Each row is a point on a landscape with many valleys, with its height.
A ball rolls from a point to the lowest of its 2 nearest points, and stops where none of them is lower. Distance is the straight distance between rows; heights are no part of it.
J_571 (h 380): -3	-47	-8	8	40	8	30	-31	30	-24	-46	-6	-59	-26	1	-15	42	0	4	21	-4	-58	-62	2	-36	-69	14	-9	-3	-7	-19	10
J_809 (h 440): -38	-3	-15	26	50	-19	70	10	20	16	-34	-33	-9	-22	-27	27	7	19	17	40	7	-49	32	-1	-30	8	-5	-10	5	-41	-52	40
J_676 (h 607): -49	-17	-44	-41	-23	-22	9	6	6	57	7	-66	21	59	-11	69	1	24	-35	-31	39	-10	8	0	-50	29	-46	21	-7	54	-24	-45
J_353 (h 728): 5	15	-31	-2	-1	-1	-31	-57	1	-12	-9	-39	20	32	20	-11	-24	-5	-1	-5	-2	-4	81	-19	-14	27	-49	29	-14	36	-2	-10
J_287 (h 421): 17	3	-18	23	6	24	-11	-33	-4	-50	-1	25	-47	-14	-7	-63	34	28	32	11	-4	-56	-44	-33	33	-40	-1	4	-12	8	-7	40
J_917 (h 508): 1	7	-35	-6	10	24	61	70	6	41	10	-50	48	7	2	12	-50	-5	0	10	40	0	1	38	-17	7	13	11	24	-16	-17	7
J_404 (h 500): -39	16	-52	-14	-26	-4	52	-6	-30	-6	-25	-69	10	22	-1	6	38	37	35	12	14	-25	45	-60	32	33	23	10	7	21	-54	37
J_409 (h 530): -13	4	-19	-4	22	-48	-20	-21	12	-42	-9	-16	7	-7	-55	27	4	20	16	19	-28	-9	60	-41	25	42	-37	-14	-26	-37	-29	24
J_538 (h 590): 53	8	42	38	-46	25	-26	-20	-18	48	34	3	-34	-8	0	-60	-24	-15	-24	-44	5	11	53	34	18	15	21	-5	-20	54	-23	13
J_591 (h 448): 32	20	-8	28	-3	-2	-11	1	-21	10	-22	43	75	25	33	26	5	39	43	37	-6	-80	-19	-18	-10	-46	-38	-7	19	72	86	-17
J_309 (h 630): -7	44	10	64	-15	41	31	-14	-39	53	-41	0	-16	-5	53	-32	-2	-2	12	29	-6	-49	59	-4	20	28	8	0	-22	14	14	19
J_324 (h 646): 4	-25	6	-83	2	3	-36	-20	15	13	0	-8	8	51	18	14	30	-13	-14	-42	-2	42	-42	18	-66	-1	24	18	25	13	-1	-50
J_329 (h 811): -9	35	-27	-2	-51	-29	34	-29	2	7	31	-17	-2	-19	-38	27	-6	-2	-7	-31	12	63	48	-39	7	23	-75	-2	-31	-4	-47	16
J_942 (h 654): 18	8	81	46	11	3	15	-12	-21	25	-18	24	-33	-1	51	31	1	9	-8	0	3	1	-12	21	-24	-54	8	-58	-6	18	41	-4
J_478 (h 463): -7	29	27	20	-27	21	-33	-16	-44	-6	31	56	-25	-31	0	-48	11	-22	-7	9	-24	10	2	-1	50	42	21	21	-31	1	25	10
J_679 (h 334): 23	46	-53	9	1	6	2	16	21	22	19	23	6	20	-36	-17	-53	14	12	12	4	-45	29	-25	47	26	-37	-37	-26	-19	24	-12
J_967 (h 706): 34	1	39	-21	31	20	-52	37	35	-18	-14	56	-5	36	24	-41	-23	-1	-17	3	-34	1	-5	51	38	30	48	-11	-1	-70	24	-32
J_947 (h 484): 0	65	-14	-17	-43	28	9	6	-24	14	20	52	-32	-44	19	-43	-31	-43	1	-12	-30	18	9	13	35	59	9	66	-11	-31	6	24
J_949 (h 340): -23	-5	-3	-11	16	-48	-33	-80	3	-5	-23	-11	-15	-12	-26	29	41	-50	3	18	-38	29	41	-27	-42	16	-20	-1	-19	6	-19	-11
J_423 (h 576): 9	-20	58	19	-15	10	-6	-36	-2	38	36	6	-39	-21	5	-30	14	-21	-51	-39	7	50	5	68	-7	12	42	13	-27	35	-42	3
J_366 (h 330): -11	-20	-25	-42	5	-4	-14	34	20	60	12	56	95	38	-8	12	-53	29	21	-9	-18	-19	-33	-14	13	-33	-28	-55	36	18	76	-50
J_261 (h 428): -33	16	-23	-23	-19	19	-56	4	-49	-67	72	23	-13	-2	-20	-9	19	-7	-5	-1	35	44	-45	-40	34	25	-28	47	-13	24	46	-7
J_204 (h 288): 33	20	20	-41	-27	11	14	28	28	10	-9	26	-6	6	-1	-28	27	13	33	-44	-36	42	-47	-21	0	-42	33	-36	28	-59	2	5
J_799 (h 192): 24	31	26	18	14	0	53	32	32	-8	-43	52	-43	-39	29	-16	-20	-6	25	14	-30	-42	-23	9	13	-38	8	-24	-12	-76	22	37
J_796 (h 750): -39	-27	-37	-9	-13	12	-59	-103	-15	-39	-5	1	-37	-49	-36	-27	42	-63	-48	43	-42	3	-4	8	-11	-7	-8	75	-14	19	20	-16
J_623 (h 567): 30	-41	35	-5	-10	-40	29	-43	10	-9	-45	-19	27	-36	14	15	-17	27	27	-14	-41	-7	-1	64	-32	-12	38	30	28	-36	-32	33
J_240 (h 305): 7	0	-36	-45	48	-15	-26	-1	29	35	-55	39	21	15	3	15	-9	-9	-3	17	-55	-39	14	-45	-71	-17	-57	-16	38	11	50	-47
J_48 (h 564): 11	26	45	10	-39	-37	20	-7	-48	1	5	19	53	-8	-6	35	-3	4	30	3	-15	53	-18	2	13	-24	10	-17	18	-24	10	27
J_569 (h 583): -13	-17	42	59	8	-50	-4	-55	-53	-22	-15	11	-9	-31	8	52	-6	-27	4	26	-14	-15	-77	51	-36	-63	15	18	-7	4	49	5
J_51 (h 521): -6	4	-31	3	-9	-9	-38	-16	-27	-44	-6	-1	0	16	-39	4	39	23	34	35	-13	-37	18	-49	49	28	-4	0	-24	-7	8	15
J_801 (h 352): 17	-11	-46	-73	-29	1	7	28	40	14	32	18	36	18	-52	-9	-28	39	21	-35	-11	-3	-49	17	30	15	17	-6	26	-66	-12	-15
J_761 (h 449): -28	18	-45	-6	5	20	-48	33	-45	-54	47	8	-16	22	-30	-17	56	35	13	19	49	-21	-40	-69	42	14	-30	17	-21	65	35	-1
J_76 (h 371): 10	-26	-32	-45	-10	-11	-9	11	35	-20	33	-18	-3	13	-50	-7	1	44	-5	-25	0	2	6	14	36	59	24	0	1	-43	-51	0
J_485 (h 563): 8	-16	45	41	3	-8	9	-38	-39	-45	-1	-8	12	-34	23	-2	-1	-30	7	17	12	15	-70	41	-15	-52	28	35	7	3	8	33
J_467 (h 682): 23	-14	10	-29	1	8	-26	21	31	41	-32	-31	31	64	20	-17	-1	39	-28	-34	0	19	53	-18	-17	-18	0	-52	19	38	-9	-57
J_89 (h 465): -15	28	-62	-44	13	36	-32	52	8	-55	20	19	-23	31	-9	-18	40	-1	4	23	25	-4	-17	-91	22	23	-41	6	-21	38	21	-28
J_67 (h 391): -38	19	-14	-18	3	-4	22	26	-10	5	8	18	80	29	-16	46	-44	-12	12	22	-30	32	24	-1	45	41	-13	-32	-13	-61	45	-31
J_291 (h 604): 2	-30	49	19	31	-51	-28	-30	-18	18	-24	39	-1	-9	16	75	-17	-17	-11	12	-18	-12	-55	30	-80	-50	-1	-14	29	-14	64	-18
J_365 (h 641): 22	-49	56	37	8	8	-69	5	-21	-86	5	-12	-4	20	24	-51	0	27	-10	21	14	-19	14	32	59	2	46	7	-30	22	34	1
J_552 (h 411): -32	-58	2	-22	-4	34	-30	26	11	-32	36	-43	-44	12	-9	-42	50	21	-40	-9	17	3	50	26	47	85	72	20	-13	-15	-42	-4
J_33 (h 571): 27	21	-10	-10	-66	14	26	12	24	72	40	-6	-27	-10	-23	3	-20	1	-27	-69	8	16	22	31	-12	51	9	-9	-14	-23	-47	3
J_229 (h 360): -10	10	-23	16	-13	-21	-7	22	-13	19	22	13	49	30	-63	27	-34	49	33	31	-6	3	2	-26	65	19	-28	-55	-23	-25	29	-5
J_30 (h 515): 40	59	25	31	-23	34	-3	-9	-16	-38	-34	53	22	-8	49	-15	29	0	59	42	-10	-25	-3	-30	19	-33	-9	-36	-4	34	63	-3
J_41 (h 533): -1	64	6	-22	-30	24	-8	3	-26	-30	-10	74	43	-1	25	1	40	-18	59	37	-26	23	-22	-43	3	-21	-17	-14	31	18	59	-13
J_358 (h 740): -20	6	-26	13	-33	42	-45	-84	-30	-24	37	36	-11	-36	-3	-39	11	-18	-6	13	10	-15	-6	-22	-15	-13	-37	60	-23	79	45	-2
J_300 (h 312): 21	32	-71	-51	-18	12	-8	-6	54	22	-4	-3	-7	37	-39	-24	-18	49	13	-27	-19	-40	38	-59	19	27	-37	-22	-11	-9	-13	-22
J_474 (h 369): -29	30	-48	9	47	-23	-26	-27	-34	-38	6	16	21	-12	-7	43	-31	-49	1	33	4	-4	-22	-32	-48	9	-71	58	-5	13	42	-18
J_268 (h 534): -34	7	-25	10	2	37	-10	-58	13	27	23	3	-72	-18	7	-37	-10	-36	-52	-23	22	-21	47	13	-30	46	-27	42	-41	25	-13	-17
J_630 (h 617): 20	-56	57	3	-4	13	-62	23	3	-71	15	-27	-37	50	0	-32	43	47	-11	-15	27	7	-37	17	36	-24	54	-23	-22	32	8	-24
J_609 (h 649): -40	31	31	53	27	14	32	-19	-30	27	-42	41	-32	-59	36	-16	-15	-30	-8	41	-45	-22	29	16	33	31	34	19	-33	-18	-5	26
J_106 (h 707): 72	42	17	29	-12	41	-45	20	19	9	-5	20	-8	-12	58	-44	-75	-27	-7	-8	-8	17	46	20	10	-9	8	10	14	27	20	-1
J_762 (h 441): -14	35	-15	27	14	53	-15	2	1	-9	-4	45	-62	-33	-7	-59	14	-20	3	18	-12	-30	13	-25	36	3	0	-2	-23	-11	32	27
J_212 (h 628): 42	-22	57	6	-11	0	-2	3	-38	-63	-15	-53	48	20	79	-12	-15	15	27	5	9	26	7	38	15	-53	46	8	29	9	15	15
J_469 (h 501): -35	42	-47	-28	24	15	55	41	25	-21	12	-13	-25	-39	0	8	2	-37	-5	20	7	26	40	-23	7	45	-15	21	3	-61	-51	39
J_811 (h 537): 12	27	-32	18	-13	30	48	67	27	107	16	0	35	-11	-13	11	-95	-17	-1	-19	12	-6	28	52	16	-5	6	-36	15	-23	-15	11
J_840 (h 746): -23	-20	9	-4	-38	28	-70	-87	-42	-9	29	41	-43	-14	-30	-39	44	-17	-23	12	-27	-9	-31	3	-9	-3	-5	28	-33	44	41	-24
J_748 (h 536): 7	-18	2	-16	54	10	4	75	67	48	22	1	-5	13	-8	10	-25	-18	-53	-25	56	37	-9	-3	-54	-22	0	-51	30	-7	-18	-29
J_849 (h 716): -18	31	-18	-31	-43	12	30	13	-11	35	2	-61	52	49	26	15	-20	3	-2	-19	0	16	81	6	13	46	-9	2	8	3	-9	-17
J_891 (h 326): -25	9	-30	15	13	1	41	110	5	72	13	-20	51	41	-24	34	-36	28	-8	4	49	3	-14	-17	40	-32	-8	-76	11	41	15	-13
J_976 (h 188): 7	-79	55	8	44	-50	-1	8	47	-34	-39	-32	-48	-2	-16	51	22	28	-12	-6	-16	-25	18	-10	-6	-57	-3	-77	-22	-27	-20	-4
J_53 (h 660): 20	-13	64	17	-16	18	-26	-2	-45	-77	-8	11	5	-10	54	-44	13	13	11	22	-33	-6	13	41	76	7	62	22	-15	-11	37	25
J_335 (h 365): -4	11	-44	-29	-37	-53	-33	-26	-50	-8	4	-22	73	26	-17	53	0	-19	43	34	-17	-1	5	-21	-12	41	-18	42	1	-9	42	-21
J_670 (h 486): 36	41	33	55	-8	19	-17	7	-11	-33	10	62	15	-8	48	4	5	7	41	32	23	-49	-37	21	8	-43	-27	2	4	53	85	-2
J_83 (h 680): 21	13	71	6	-18	22	-26	40	-2	-50	-4	61	-17	-10	55	-39	-9	-17	3	9	-61	9	-20	57	77	13	69	16	1	-45	26	11
J_932 (h 525): -67	-26	17	-15	-45	2	24	-52	-32	26	41	-3	-43	-43	-37	-1	58	-15	-32	-2	-17	15	26	47	35	67	18	36	-58	-17	-31	15
J_550 (h 619): -18	-27	-44	-56	-30	-67	-10	-22	4	41	5	-48	51	29	-29	74	-4	-18	0	-35	-4	14	-4	2	-73	26	-31	23	24	-2	-11	-35
J_588 (h 402): -6	-26	19	-13	-51	-38	5	-17	-30	25	18	-15	16	39	-42	36	44	23	19	-27	-9	-33	-91	31	-8	25	49	28	9	-20	-6	4
J_709 (h 595): -48	-21	-30	-24	18	-35	-1	24	34	57	1	-53	-12	55	-64	63	24	38	-27	-17	29	-12	21	0	-39	44	-31	-32	-7	19	-46	-42
J_963 (h 819): -54	12	23	46	33	5	7	-19	2	-3	22	-27	-36	-34	14	6	11	-54	-49	24	26	39	89	-12	1	30	-38	-2	-47	39	-22	19
J_858 (h 554): -25	-37	11	-12	-8	13	35	-92	2	-4	-40	-31	-23	-38	-1	11	48	-34	-10	5	-39	26	-23	32	-48	-32	44	24	15	-4	-60	13
J_422 (h 516): -28	-10	-1	-3	-56	-35	35	-27	-29	18	37	-13	-4	-21	-62	38	19	29	10	-17	-20	-4	-1	24	44	88	2	35	-31	-43	-33	35
J_185 (h 626): 21	-17	56	23	28	-4	-44	-63	4	24	-13	40	-32	11	50	27	-8	-19	-21	-20	-26	14	-20	32	-66	-38	3	-29	6	16	35	-35
J_853 (h 297): 12	22	-43	-52	-28	27	-4	-37	25	14	-3	3	-52	17	-11	-44	37	17	12	-36	-19	-11	12	-58	2	13	-4	7	-8	4	-52	7
J_394 (h 529): 4	-29	17	20	-1	16	16	0	4	-39	0	-19	-31	-52	20	-34	18	-13	-7	7	-1	8	-10	38	23	10	65	39	3	-21	-46	44
J_500 (h 374): 52	-61	39	24	14	-37	-19	3	42	-24	16	-10	-2	6	-29	-7	-24	54	-23	-30	25	-5	1	38	18	-14	3	-30	-7	-20	-25	3
J_491 (h 825): -7	-1	39	69	60	-6	18	-38	15	6	-15	9	-54	-68	21	1	-20	-45	-45	23	-1	27	49	30	-16	9	-12	10	-27	15	-44	9
J_349 (h 406): 9	-26	0	-1	14	-19	-12	-6	26	-71	-23	-4	-37	-4	-47	-2	36	54	23	9	8	-5	-44	-46	38	-52	10	-28	-7	-19	-33	27
J_706 (h 699): 31	9	-20	-33	-44	23	3	38	16	66	-2	-59	47	61	39	-35	-37	19	0	-34	25	14	48	5	9	9	14	-27	29	39	-12	-26
J_583 (h 548): -8	51	14	-16	-31	1	11	6	-57	-14	4	0	45	10	18	28	36	-7	36	16	9	61	-6	-57	8	-27	1	-10	17	32	22	5
J_284 (h 509): 10	33	-3	11	0	40	38	35	1	4	-19	-15	-16	-25	49	-40	-2	-32	16	-3	-4	-8	9	13	21	15	58	30	24	-29	-22	36
J_934 (h 729): 22	-32	40	-30	23	14	-34	-20	38	-29	-1	6	-7	-6	35	-43	-18	-12	-33	-19	-48	38	35	69	-11	51	37	53	12	-19	-39	-23
J_940 (h 720): 47	16	-31	-7	11	26	-17	-14	25	-5	-9	-1	7	3	33	-48	-52	2	4	-16	2	-6	47	-18	-5	2	-16	18	8	7	-23	-11
J_196 (h 260): -15	12	5	-6	-11	-47	24	21	-4	28	-43	42	43	4	-27	55	11	12	42	16	-37	8	-12	-51	-8	-40	-47	-72	18	-32	40	-2
J_87 (h 522): -27	-1	-64	0	-35	16	-3	-16	50	5	28	-28	-50	-9	23	-15	-33	-26	-51	-34	23	-15	80	15	-17	72	-65	56	-43	5	-30	-1
J_527 (h 284): -8	-10	-17	-42	4	-39	-21	11	22	47	-41	48	59	12	-23	38	11	-10	6	-12	-44	-3	-24	-69	-56	-44	-57	-48	46	15	57	-41
J_826 (h 393): 38	-77	47	23	50	-50	-54	-26	31	-76	-8	-32	1	1	-5	-2	-26	33	-20	11	7	5	51	45	5	-18	-1	6	-10	1	-30	-4
J_490 (h 814): -38	29	13	19	-26	-15	6	-23	5	26	34	-17	-43	-11	-23	18	5	-34	-34	-29	8	43	93	-25	22	50	-61	-6	-56	23	-44	6
J_739 (h 562): 3	-41	24	2	47	-19	-8	10	30	40	7	10	-19	34	-4	32	-1	13	-38	-37	34	-2	-29	2	-75	-40	-9	-43	18	19	-6	-35
J_507 (h 580): 8	-23	37	-12	-14	-35	47	-4	-8	22	-40	1	45	-22	2	34	-16	9	28	-31	-20	11	-43	22	-39	-55	-1	-1	50	-43	2	22
J_746 (h 358): -15	35	-24	19	56	-39	10	-33	-20	-39	-16	42	16	-50	-36	34	-19	-33	19	32	-12	7	-20	-34	-31	-14	-54	25	-6	-29	8	30
J_680 (h 375): 18	-34	22	19	-35	-38	-34	-39	-15	4	7	2	-32	37	-50	19	42	40	9	-21	-2	-40	-81	16	10	-29	18	-11	-17	6	-3	-2
J_455 (h 582): -25	-33	-2	2	52	-50	13	18	20	68	-15	-18	-22	53	-21	68	38	17	-32	2	22	-32	-2	-16	-60	2	-2	-42	8	29	-18	-36
J_694 (h 726): 43	-14	-2	-24	36	9	-9	-14	64	-15	-17	7	3	-33	7	-38	-24	-3	-3	-28	-20	20	32	10	-27	5	-2	12	21	-35	-43	3
J_136 (h 664): -5	37	71	63	17	3	18	-20	-20	12	-17	55	-41	-48	56	0	-12	-44	-15	17	-34	18	-2	23	19	-17	19	-15	-23	-18	25	11
J_377 (h 392): -24	1	-23	17	12	-54	-25	15	-49	7	-2	11	95	26	-12	77	-26	-28	27	46	-5	-15	-22	9	-18	10	-27	3	35	8	85	-31
J_824 (h 490): -23	14	-28	-47	46	10	23	23	24	-66	-32	3	-10	-28	17	-11	30	-17	23	29	-14	25	7	-51	8	0	9	-4	30	-73	-26	29
J_780 (h 803): 36	-13	29	61	14	-24	34	-7	28	-19	25	-30	-24	-71	-15	9	-12	-7	-11	-15	44	61	7	2	-5	-48	5	-11	1	11	-71	59
J_466 (h 538): -49	-11	-2	0	-82	36	11	-58	-33	21	30	-13	-50	-32	-28	-44	71	-4	-34	-10	-8	22	14	-11	46	14	43	11	-31	13	-34	23
J_539 (h 555): 43	34	-35	9	-49	38	16	73	24	76	41	-18	-8	18	-34	-6	-57	-12	-11	-38	8	3	28	33	41	31	24	-23	-4	3	-13	11
J_7 (h 535): 24	-19	52	13	-29	-5	-20	51	-10	1	62	16	13	49	-22	-19	-17	27	-21	-27	27	6	-51	67	51	27	45	-25	5	-21	16	-19
J_345 (h 456): 12	19	-1	-11	26	22	-24	43	-11	-13	20	40	48	37	6	11	-16	-7	-1	20	16	11	-38	-3	-13	1	-10	6	17	14	48	-39
J_251 (h 420): 0	21	-6	29	-6	-22	0	-5	-69	5	-23	22	79	14	27	40	0	1	40	43	4	-32	-33	4	-29	-5	-7	35	30	58	69	-11
J_718 (h 322): -2	-33	23	19	27	-46	-33	-43	-6	-43	-51	-26	24	-13	28	38	17	-45	14	28	-29	25	22	0	-38	-34	-3	4	10	12	9	-1
J_823 (h 585): -6	-13	26	1	-20	12	48	10	24	56	-1	-22	-22	-25	8	-6	10	6	-10	-22	-4	9	28	45	-19	46	48	-17	-5	-37	-77	23
J_647 (h 784): 21	10	0	36	11	26	46	11	28	46	1	-7	-53	-33	21	-22	-15	-22	-3	-20	31	-39	-53	42	-48	-39	29	5	17	10	-39	26
J_532 (h 146): 46	-3	-3	-15	12	-9	-22	34	42	-20	-16	29	32	8	-4	-22	-20	41	22	-8	8	3	-23	-53	-5	-87	-54	-50	25	36	27	1
J_191 (h 756): -46	-33	-35	-1	-5	13	-11	-85	-31	8	-15	-33	-23	-17	-4	6	25	-47	-15	15	-12	-32	-11	27	-50	25	4	84	-21	33	-5	-16
J_496 (h 513): -17	22	-23	-29	51	16	33	78	26	37	9	8	6	14	-6	15	-3	-37	-29	0	47	44	-4	-50	-38	-34	-49	-38	22	30	-9	-25
J_995 (h 510): -33	10	-12	24	-20	0	25	-38	-54	-6	-22	-40	-11	-7	-15	-7	40	12	32	28	-1	-23	25	-60	35	7	7	-10	-22	14	-15	25
J_479 (h 148): 30	-43	50	4	70	-18	-24	4	43	-48	-25	7	-45	-13	16	21	-24	13	-14	4	8	-14	-12	-25	-24	-93	-33	-63	-4	-17	20	-7
J_70 (h 608): 0	36	22	47	-32	39	-16	9	-46	59	24	-9	-28	7	16	-29	-1	-23	-17	-1	18	-8	85	-9	33	48	4	-4	-45	42	10	10
J_612 (h 795): 32	-28	29	70	24	-1	25	13	24	-1	15	-23	-56	-43	0	3	-16	-1	-34	-15	59	-8	-50	39	-35	-68	5	-1	-1	19	-45	40
J_774 (h 584): 19	-37	60	11	-19	25	-24	37	-1	-19	25	-31	-30	48	16	-33	23	23	-17	-32	23	-9	-51	59	18	5	73	-28	-4	-9	3	-5
J_179 (h 499): 7	7	-32	-32	-12	-19	-4	-17	-15	-63	33	37	14	-47	-1	-24	-54	-3	-2	5	-36	13	31	32	65	71	-23	97	-1	-44	-18	30
J_35 (h 511): -12	32	-71	-18	5	45	36	19	56	10	4	-8	-52	-45	19	-22	-38	-33	-21	-15	-4	-26	51	14	-22	68	-18	53	-17	-34	-48	12
J_560 (h 560): 17	-28	8	0	-23	-17	2	-99	15	-2	-14	-33	-2	-38	-11	-13	16	1	12	-8	-48	21	33	25	-35	0	14	29	0	2	-71	36
J_32 (h 350): 37	-30	19	21	-5	-29	-17	-17	27	20	31	22	-30	20	-56	0	-12	61	-10	-27	12	-54	-60	33	-5	-7	-3	-40	-18	-26	-15	-9
J_719 (h 349): -2	38	-34	-10	8	-3	-28	-72	-3	-23	10	47	-22	-19	-30	2	20	-34	10	-2	-26	24	16	-49	-20	0	-55	20	-29	-9	-6	3
J_206 (h 631): -9	-49	-12	-49	4	-12	-30	-29	-1	-13	17	-45	29	37	-9	24	-1	-5	-6	-23	22	17	-10	32	-58	29	18	53	26	16	-26	-36
J_772 (h 561): -34	-39	43	10	-31	28	-23	-87	-46	13	26	-18	-12	-28	15	-26	36	-42	-59	3	-7	52	0	56	-26	8	39	57	-2	52	-5	-15
J_578 (h 425): 4	-42	-8	30	46	-43	14	-13	13	-36	-16	-26	6	-40	-40	29	-25	9	9	21	6	-39	-7	29	-29	-4	-22	14	-7	-32	-18	39
J_271 (h 408): 16	-62	14	37	50	-65	-20	-26	20	-31	-14	-37	22	-16	-11	10	-48	36	-16	32	-3	-53	54	63	0	45	-3	34	-3	-5	-22	20
J_642 (h 597): 31	5	27	17	-49	9	1	-8	-68	-20	4	-38	47	25	52	-11	22	21	45	-4	20	2	-54	17	2	-47	39	24	31	53	20	13
J_655 (h 388): -32	-26	-17	-41	-10	8	4	24	37	-21	49	-18	-37	-5	-8	-19	11	-15	-33	-20	2	39	63	22	24	94	8	27	-20	-33	-53	0
J_288 (h 807): 16	31	-5	11	-31	-5	31	4	3	2	10	-37	-15	-30	-25	-9	6	6	22	-33	26	46	28	-43	11	-24	0	-7	5	15	-69	43
J_137 (h 245): 18	12	61	-26	-12	12	26	43	21	-44	-23	21	-25	-10	29	-6	22	-6	28	-11	-44	16	-30	-2	41	-65	33	-42	4	-74	20	24
J_690 (h 323): -5	6	-17	-55	-19	0	47	71	19	15	3	24	18	19	-32	3	33	39	32	-20	-18	-3	-95	-13	29	-27	22	-40	34	-61	2	10
J_993 (h 362): -3	44	-10	7	-29	2	42	67	1	76	-15	-2	51	14	-29	14	-16	38	19	-7	14	24	23	-55	42	-44	-27	-81	16	31	8	-3
J_14 (h 363): -38	-18	-11	2	51	-2	0	-31	-5	-41	-62	11	-39	-23	16	6	36	-34	-3	49	-33	-53	-73	-5	-44	-38	18	19	-6	-2	26	-6
J_727 (h 772): -2	1	-13	37	30	1	21	-37	-14	30	-1	-18	-8	-28	9	-7	-29	0	-7	-11	41	-39	-43	37	-72	-17	3	57	15	32	-20	6
J_314 (h 659): 40	8	61	6	11	15	22	59	-1	-40	-24	-16	32	-7	81	-14	-48	-12	28	12	4	14	-13	31	21	-57	41	11	37	-32	37	21
J_545 (h 687): 61	33	21	-1	26	26	-11	43	25	-26	-44	4	40	-29	73	-39	-79	-23	8	13	-10	36	30	18	8	-40	14	7	44	-11	38	-7
J_547 (h 274): 2	-24	-10	33	38	-22	-5	53	28	68	12	-30	21	36	-39	26	-51	52	-30	-13	53	4	-7	-17	5	-38	-39	-78	0	37	7	-35
J_792 (h 405): -53	4	-46	-22	-47	21	-2	14	-50	-50	63	-7	-17	-6	1	5	11	-23	-36	-17	54	40	8	-9	39	50	-28	76	-10	-8	15	6
J_880 (h 481): -16	14	-15	-10	15	23	82	91	-3	27	-31	-19	16	-6	15	2	-8	-14	19	24	14	-1	-6	-8	-2	19	43	-10	31	-59	-11	16
J_600 (h 479): -14	14	-39	-47	53	11	-30	30	1	-73	-15	18	-4	11	2	-6	55	-2	18	33	-3	19	-21	-86	16	-20	-18	-9	1	-13	20	-8
J_275 (h 345): -9	-9	-8	10	26	-63	-37	-29	-30	-44	-19	-35	63	-5	0	46	-19	-31	20	36	-22	2	42	8	-4	33	-7	44	8	-10	15	0
J_234 (h 439): -15	-16	8	-12	13	-1	14	17	-20	14	5	8	14	27	-10	16	14	7	-3	-4	17	-30	-73	45	-28	32	39	17	3	-43	16	-10
J_608 (h 276): 12	38	-14	-8	-45	47	10	-46	-13	58	-10	17	-46	2	29	-49	28	-22	14	-23	-10	-21	6	-29	-19	1	21	-6	-8	25	-18	8
J_733 (h 544): 22	-42	57	33	9	-25	0	-34	-16	-59	27	23	-22	-61	10	-31	-13	-2	-12	7	-20	29	-55	72	39	-16	33	70	-9	-6	-15	41
J_926 (h 232): 18	1	28	28	27	-20	29	-4	1	5	-48	33	-18	-10	-6	26	7	19	28	16	-35	-30	-1	-29	11	-48	-16	-74	-15	-53	26	21
J_104 (h 394): 11	-42	-25	5	41	3	16	15	45	-32	-17	-23	-53	-14	-23	-19	33	42	0	-13	27	-30	-56	-29	-18	-64	1	-13	-2	10	-57	30
J_93 (h 545): -31	-34	26	5	-51	20	23	-81	-32	12	-4	-40	-33	-23	-8	-30	72	-7	-30	6	-16	16	-14	9	-12	-22	50	4	-2	26	-37	-1
J_330 (h 445): -24	-44	17	7	36	28	-6	78	9	-51	20	-68	-12	18	20	-16	44	12	-18	26	41	18	40	39	39	58	62	-1	-1	-16	-40	-6
J_232 (h 325): 1	-12	-10	43	25	-18	-19	-9	7	22	27	12	-46	24	-62	-3	-16	38	-18	-5	49	-65	-26	-12	2	14	-37	-29	-38	0	-7	0
J_663 (h 335): -1	21	-10	-14	49	16	-5	-5	12	-3	-63	37	7	-8	53	-10	-10	-9	10	28	-32	-49	-17	-19	-45	-27	-10	22	22	1	39	-12
J_132 (h 384): -34	6	-49	-40	-70	-5	0	-21	-55	-37	26	-31	37	32	17	37	18	-14	2	-9	8	29	22	-15	22	62	-22	60	-7	4	17	-4
J_2 (h 389): 19	38	-47	-18	-20	24	34	74	32	58	0	13	56	14	-1	-27	-34	3	28	-9	-13	13	8	-33	36	-41	2	-68	38	0	23	0
J_648 (h 240): 34	64	4	12	-48	37	1	-15	-14	59	-2	40	-7	15	39	-21	23	-8	23	-25	5	-3	-15	-27	-24	-26	-13	-29	0	65	27	-15
J_883 (h 492): -25	19	14	2	40	10	8	62	-17	23	0	39	15	32	16	31	28	-22	-2	19	31	36	-37	-39	-39	-48	-26	-47	18	16	36	-38
J_25 (h 735): -7	29	-54	-17	-42	25	-52	-61	-37	-56	15	1	3	3	22	-24	8	-16	20	-4	2	5	41	-53	-4	16	-62	53	-10	63	30	-7
J_672 (h 381): -18	22	-33	-48	-11	24	30	63	16	82	13	34	65	32	13	4	-56	-19	12	-21	1	25	-25	7	1	-16	0	-39	40	-14	42	-37
J_851 (h 93): 6	-20	15	0	55	-12	-2	71	45	-22	-30	9	-18	15	-17	7	-7	25	-6	8	18	16	15	-62	7	-70	-31	-92	7	-10	21	-11
J_75 (h 763): -15	-7	-60	-7	24	10	17	-60	-13	-7	-8	-34	18	2	22	-6	-20	-22	11	4	31	-50	-7	8	-70	7	-25	85	10	39	-18	-1
J_8 (h 487): -6	16	19	9	-22	11	8	33	-18	38	51	19	-6	12	-12	6	-15	-9	-27	-13	14	3	-33	48	35	73	30	23	-5	-28	19	-8
J_749 (h 422): -30	41	-22	-18	24	18	11	31	-10	-3	7	10	38	21	24	12	-15	-38	0	30	4	35	24	-13	1	33	-21	8	0	-16	36	-26
J_677 (h 506): 1	-2	2	-12	-19	-42	20	-15	-42	-30	25	19	42	-24	-32	19	-26	-3	11	19	-35	18	24	29	58	78	-6	42	-17	-57	-7	26
J_757 (h 298): 17	16	-26	18	19	-5	-12	44	28	20	17	-21	-26	29	-61	-9	-15	55	-14	-19	62	-20	-4	-43	14	-4	-26	-47	-20	47	-20	-17
J_800 (h 665): 1	-1	-17	-83	20	12	-19	31	45	59	-4	10	23	64	13	8	8	9	-34	-41	-13	17	0	-7	-44	-1	-7	-20	26	15	14	-71
J_895 (h 458): -26	-18	-16	-4	56	-14	58	56	-3	-13	-43	-12	39	2	-17	29	11	18	24	30	3	-36	-25	-30	-8	-5	-2	-21	20	-52	6	11
J_270 (h 480): -27	-14	-2	-14	11	4	27	49	4	-21	-11	-78	19	39	8	15	29	35	17	20	24	-1	42	-12	29	38	42	-24	5	-6	-41	4
J_437 (h 189): 59	33	-4	5	-49	2	-19	20	12	38	-1	22	48	26	0	-11	4	48	20	-25	14	-12	-20	-31	2	-68	-35	-44	28	81	27	-13

For each start below, name the point where the ball stops.
J_490 => J_940
J_206 => J_851
J_609 => J_799
J_345 => J_851
J_87 => J_718
J_268 => J_718
J_762 => J_799
J_811 => J_547
J_507 => J_718
J_942 => J_547
J_7 => J_547
J_106 => J_547
J_404 => J_799
